Points on a hilly landscape, in no order, each with its height.
From any point a ball takes the steepest step (drop divided by distance) to one of its 2 nearest points. It stops when none of these is lower. Distance is the straight distance between rows; heights are no part of it.
k_213 height 784: [128 124 112 120 188 148 159 165 132 104  94 133 184 120 170 145 145  69
 107 152]
k_531 height 712: [113 130 104 121 146 122 165 131  96 103 119 117 142 143 150 138 141 156
 138 116]
k_972 height 255: [196 176  88 113  91 134  72 136 107 165 100 115 131 133 117 154 184  89
 110 159]
k_748 height 248: [135 183 181 166 110 118 130 127 123 175 116 134 159 118 153 172 160 111
 134 116]
k_722 height 546: [168 155 165 117  73  82 105 120  91 166 138 112 118 134 103 151 127 139
 142 127]
k_237 height 293: [110 118  76 165  77 119 141 130 102 140  96 112 164 138  86 127  96 167
 137  96]
k_117 height 648: [ 96 135 151 116 184 114 118 128 114 134 169 154 158 170 120 147 177 122
 109  96]
k_831 height 627: [ 51 126 133  90 182 139 132 136 130 139 157 146  64 175  94 118 128 133
  94 155]
k_21 height 843: [101  88  90 174 103 183  88  87 170  86 143 168 101 141 107 123 114 166
 106 114]
k_741 height 126: [119 180 204 170 102 119 138 137 110 154  96 124 130 112 145 138 116 113
 133 102]
k_133 height 694: [114 173 108 119 156  94 124 139  92 108  88 124 162 181 145 175 167  79
 125 167]
k_158 height 829: [122  80 102 147 114 165  95  97 172  69 147 155 128 108 125 111 112 156
 128  89]
k_281 height 825: [125 104 197 118 146 154 149 149 172 148 163 129 160  74 129 121 123 128
 144 103]
k_202 height 796: [155 128 126 141 173 151 153 159 160  85  94 121 161  88 173 127 134  92
 146 134]
k_613 height 170: [158  65 164 112  96 138 142 121 198 134 141 140 110  77 130  51  71 121
 140 111]
k_625 height 465: [163 145  61 108 140 128 145 139  94 151 128 137 163 138 134 144 182 107
  80 151]
k_156 height 616: [152 148 149 115 173  95 119 122 102 148 180 135 136 176 107 128 171 115
 103  91]
k_854 height 427: [118 105 116 128  83 126  97 132 206 137 122 120  94 118 134  50  76  90
 121 105]
k_815 height 376: [126 120 135 132  93 101 131 143 180 167  99 113  93 126 136  52  64  97
 129 104]
k_121 height 435: [ 99  70 117 137  94 159  94 122 159 121 143 136 112 137  96  71  75 132
  97  98]
k_525 height 713: [ 97 134 127 191 128 121 103 140 103  91 103 127 109 135  80 111  90 138
 109  88]
k_142 height 741: [123 115  44 159 144 161 135 114 142  77  91 157 106 123 142 115 123 149
 113 114]
k_441 height 482: [109  97 146 146  83 153  93 120 180 109 136 140 105 107 106  64  87 103
 105  74]
k_108 height 700: [ 48 138 147 145 157 145  94 160 122 144 151 135 122 147  86 119 121 129
  84  99]
k_91 height 276: [ 77  82 117 102 144 154 153 108 123 129 150 152  86 164  90 103  96 176
 122 129]
k_816 height 164: [162 167  91  93  73 140 111 152  85 149  89 106 136 109 139 145 144 107
 120 163]
k_578 height 816: [142  92  91 162 132 170 104 113 200  63 132 141 144  69 128 116 131 138
 142 102]
k_344 height 529: [122  98 106 119 103  61 124 159 101 160 121 109 119 149  79  89  53 132
 129 150]
k_812 height 381: [171 149 121 125 129 149 147 163 147 168 114 146 193  97 164 156 174  79
 100 144]
k_580 height 838: [147 113  93  92 181 134 183 140 133 110 138 121 177 110 159 152 163 132
 155 144]
k_385 height 510: [130 152  67 140 142 120 137 134 108 153 137 139 162 150 118 160 174 146
 111 106]
k_647 height 161: [144 150  97 139  41 130 147 129 113 161  78  98 157 112 131 150 117 143
 155 120]
k_559 height 670: [ 97 172  85 143 171  96 160 139  84  98  85 135 123 166 112 173 164 124
 130 180]
k_261 height 828: [168 133 136  84 174 123 177 134 131 105 121 117 176 127 179 164 170  95
 160 173]
k_104 height 321: [128 126 203 138  82 113 176  89 136 184 124 130 108  72 163  91  92 133
 125 148]
k_731 height 579: [184 153 157 136 138  89 110 130 110 178 176 121 123 153  98 119 151 108
 104  86]
k_136 height 486: [145 118 115  97  85  64 128 145 143 214 153 120 142 150  95  92 103 121
 120 109]
k_430 height 373: [ 94  73 110 116 128 154 108 111 144 115 143 151  80 158  97  77  76 159
 101 122]
k_970 height 345: [150  67 150 117 113 166  86 104 215  75 183 115 138  83 103  98  94 145
 118 126]
k_419 height 615: [159 158 103 157 134  76  88 120  73 121 148 113 122 156  79 187 176 131
 146 144]
k_835 height 264: [145  48 152 109 112 153 116 118 184 104 156 129 131  94 108  75  82 144
 137 102]
k_208 height 483: [ 84 115  76 115 131  77 118 160 154 159 120  94 104 163 108  86  62 128
 141 140]
k_207 height 806: [141 122 191  94 124 119 162 140 130 162 153 129 130 102 150 107 109 126
 127 102]
k_67 height 880: [ 67 129  71 153 157 180 136 143 135 124 117 148 142 133 127 143 149 144
 112 109]
k_535 height 598: [146 131 113 132 135  60 106 122  62 135 165 117 115 158  66 158 141 145
 122 136]
k_518 height 818: [156 145 165 100 151 123 163 130 111  85 112 115 158 141 197 151 147 105
 178 152]
k_954 height 330: [154 169 150 159 123 137 140 141 151 177  98 144 177 100 181 170 176  82
 129 138]
k_90 height 358: [ 90 115 111 144 112 118 131 130 108 149 134 135 150 139  80 124 109 168
 121  83]
k_635 height 447: [159 149 199 117  79 112 116  70 115 195 145 133 102 110 157 138 146 152
 141 159]
k_800 height 90: [164 151 105 119  68 150 143 148 103 129  78  95 135 107 164 140 124 124
 146 143]
k_252 height 674: [ 58 131 151 138 188 146 116 138 116 117 151 154 141 160 116 139 146 134
 109 102]
k_460 height 387: [147 141 199 127  82 121 163  92 116 181 129 127 129  87 163 137 121 148
 148 142]
k_235 height 429: [113  79 170 129 153 194 107 129 190  89 177 103 148  88 108 117 121 133
 135 121]
k_472 height 745: [139 183 191 107 116 116 106 115 100 141 103 121 119 134 180 172 160 125
 181 166]
k_289 height 757: [138 113  63 141 170 175 149 146 133  72  96 158 126 106 141 100 135 112
  89 151]
k_128 height 434: [138  75 135 123 131 160  85  83 190  61 197 150 101 108 119 127 108 155
  94 153]
k_926 height 428: [ 98 108 127  92 114 111 125 142 125 174 153 124 132 141  93  93  98 136
 104  99]
k_690 height 424: [194 144  98 109 127 141 127 150 115 154 125 138 179 124 150 150 187  71
  82 157]
k_44 height 322: [129 126 179 143 135 133 123 138 134  94 127 127 112 112 142  89  98 118
 123  82]
k_339 height 241: [127 173 197 150  83  98 136 137 115 172 102 113  96 111 130 111  83 116
 118 130]
k_707 height 583: [169 158 134 154  93  86  67 131  88 146 137 102 117 137  87 177 159 121
 155 127]
k_760 height 556: [116 143  91 135 149  82 145 113  78 140 151 140 129 166  84 163 151 172
 125 117]
k_628 height 117: [ 81  76 135  98 168 163 146 115 135  95 164 142 113 136 119 115 124 170
 131 116]
k_766 height 366: [138 139 164 156  64 143 167  80 132 162 101 116 132  64 180 145 122 149
 157 154]
k_891 height 232: [133 122 125 165  51 121 142 127 113 125  86 113 148 125 114 115  83 150
 151  90]
k_807 height 807: [141 123 137 135 183 141 162 131 131  58 105 124 149 124 179 126 139 110
 160 120]
k_60 height 507: [110  85 159 123 166 188  97  98 171  63 188 142  77 134 124 121 120 130
  89 158]
k_704 height 728: [120 113  82 157 135 148 147 127 120  84  98 128 134 123 146 118 113 150
 137  95]
k_915 height 539: [209 126 124 102 101 115 130  92 109 159 153 111 140 154 146 150 176 141
 159 112]
k_453 height 249: [130 140 187 171 117 142 145 136 146 123 107 132 126  92 156 109 113 118
 143  83]
k_610 height 766: [173 164 198 106 142 105 124 107 110 146 141 137 137 150 175 168 172 108
 161 139]
k_321 height 729: [146 184 153  97 119 134 109 137 105 133  68 123 129 134 193 171 159  95
 170 183]
k_762 height 312: [149 142 175 129  77  97 143 133 128 151 101 110  80 118 137  74  56 108
 125 127]
k_675 height 530: [156 147 154 104 104  79 122 144 139 207 163 119 119 135 117 105 120 103
 101 100]
k_445 height 706: [113 134 103 118 145  48 109 175 112 178 160 108 104 140  78 123 103 108
  99 139]
k_234 height 216: [146  99 180 144  82 129 170 102 173 156 115 144  98  77 142  56  71 113
 127 114]
k_803 height 862: [ 78 106  79 176 138 215 119 111 161 100 129 152 109 134 114 146 129 162
 116 116]
k_586 height 672: [ 72 133 100  97 176  80 113 154 118 166 164 128  81 159  76 122 119 126
  97 145]
k_226 height 348: [128  98 101 131 180 165 116  86 187  39 151 178  95 121 137 137 147 156
 138 151]
k_150 height 857: [ 91 100 108 124 175 183 139 139 170 124 168 132 186 107 130 156 169 147
 137 124]
k_660 height 805: [165 109 120 155 162 157 138 143 187  70 111 129 156  66 150 111 132 125
 154 112]
k_410 height 895: [ 68 152  79 141 173 158 150 134 123 134 114 172 122 162 104 166 172 147
 124 130]
k_957 height 504: [197 150 168 102  89 110  98  77 104 175 142 111 109 145 139 149 163 143
 167 135]
k_716 height 384: [118 120 147 120 147 108 114 143 127  92 130 120  83 144 127  70  77 112
 104  99]
k_262 height 711: [142 174 131 105 138 120 111 149 104 118  68 122 162 156 182 172 162  64
 128 174]
k_646 height 263: [115  81 124 126 188 168 139  99 158  50 155 141 105 123 131 113 134 159
 146 133]
k_389 height 689: [ 95 146 111 183 133  95 119 156  72 113 116 115 126 136  83 159 108 153
 128 117]
k_274 height 305: [136 166 148 127  81 152 120 102 126 161  77 117 115  85 190 160 147 139
 161 183]
k_780 height 841: [129 111 153 121 162 150 142 143 165 146 163 136 186  91 139 146 160 136
 154  98]
k_374 height 237: [152 175 129 115  87 146  86 106 127 189  78 136 113  96 168 147 181 120
 148 185]
k_407 height 488: [ 74  78 122 109  88 161 114 137 165 168 162 118 133 139  92  84  88 124
  94 111]
k_649 height 585: [130 132 107 111 102  94 134 119  59  91 108  93 121 150 114 148 103 167
 171 150]
k_164 height 642: [129 167  79 136 137  83 112 130  68 111 117 108 121 163  96 186 175 126
 137 177]
k_467 height 771: [117 107  90 123 207 155 166 143 146  66  94 154 145 120 156 121 144  92
 111 169]
k_985 height 567: [175 143  88 100 118 101 130  98  86 126 149 110 137 167 128 159 177 150
 144 131]
k_590 height 436: [102 117 103  93 153  90 133 151 129 122 121 100  78 156 125  72  73 112
 117 129]
k_872 height 786: [139 152 187 104 142 103 146 141 103 132 152 125 146 135 152 140 144 121
 142 109]
k_858 height 563: [129 112 120 123  90  81 126 135  60 128 119 103 128 152  80 131  76 165
 146 137]
k_988 height 665: [115 156  66 156 120  90 119 149  64 110 104 106 122 132  94 187 131 147
 139 163]
k_132 height 574: [ 66 109 153 112 178 184 119 120 145  96 172 150  66 165 113 119 126 127
  91 151]
k_355 height 693: [106 145  86 130 172 125 172 122  93  67  81 129 125 156 151 136 143 125
 132 152]

Call two points neighbours if one is among the 2 nearest of the other. Go from one point of each pair to the other, from neighbour to neighbour, staying as low as possible. Name the highest point that can't be avoided.
k_741, k_800 | k_690
k_628, k_741 | k_441
k_374, k_613 | k_460

Where does a ball stop that starts at each point below?
k_67 | k_202
k_831 | k_613
k_445 | k_741
k_525 | k_800
k_410 | k_741
k_535 | k_741
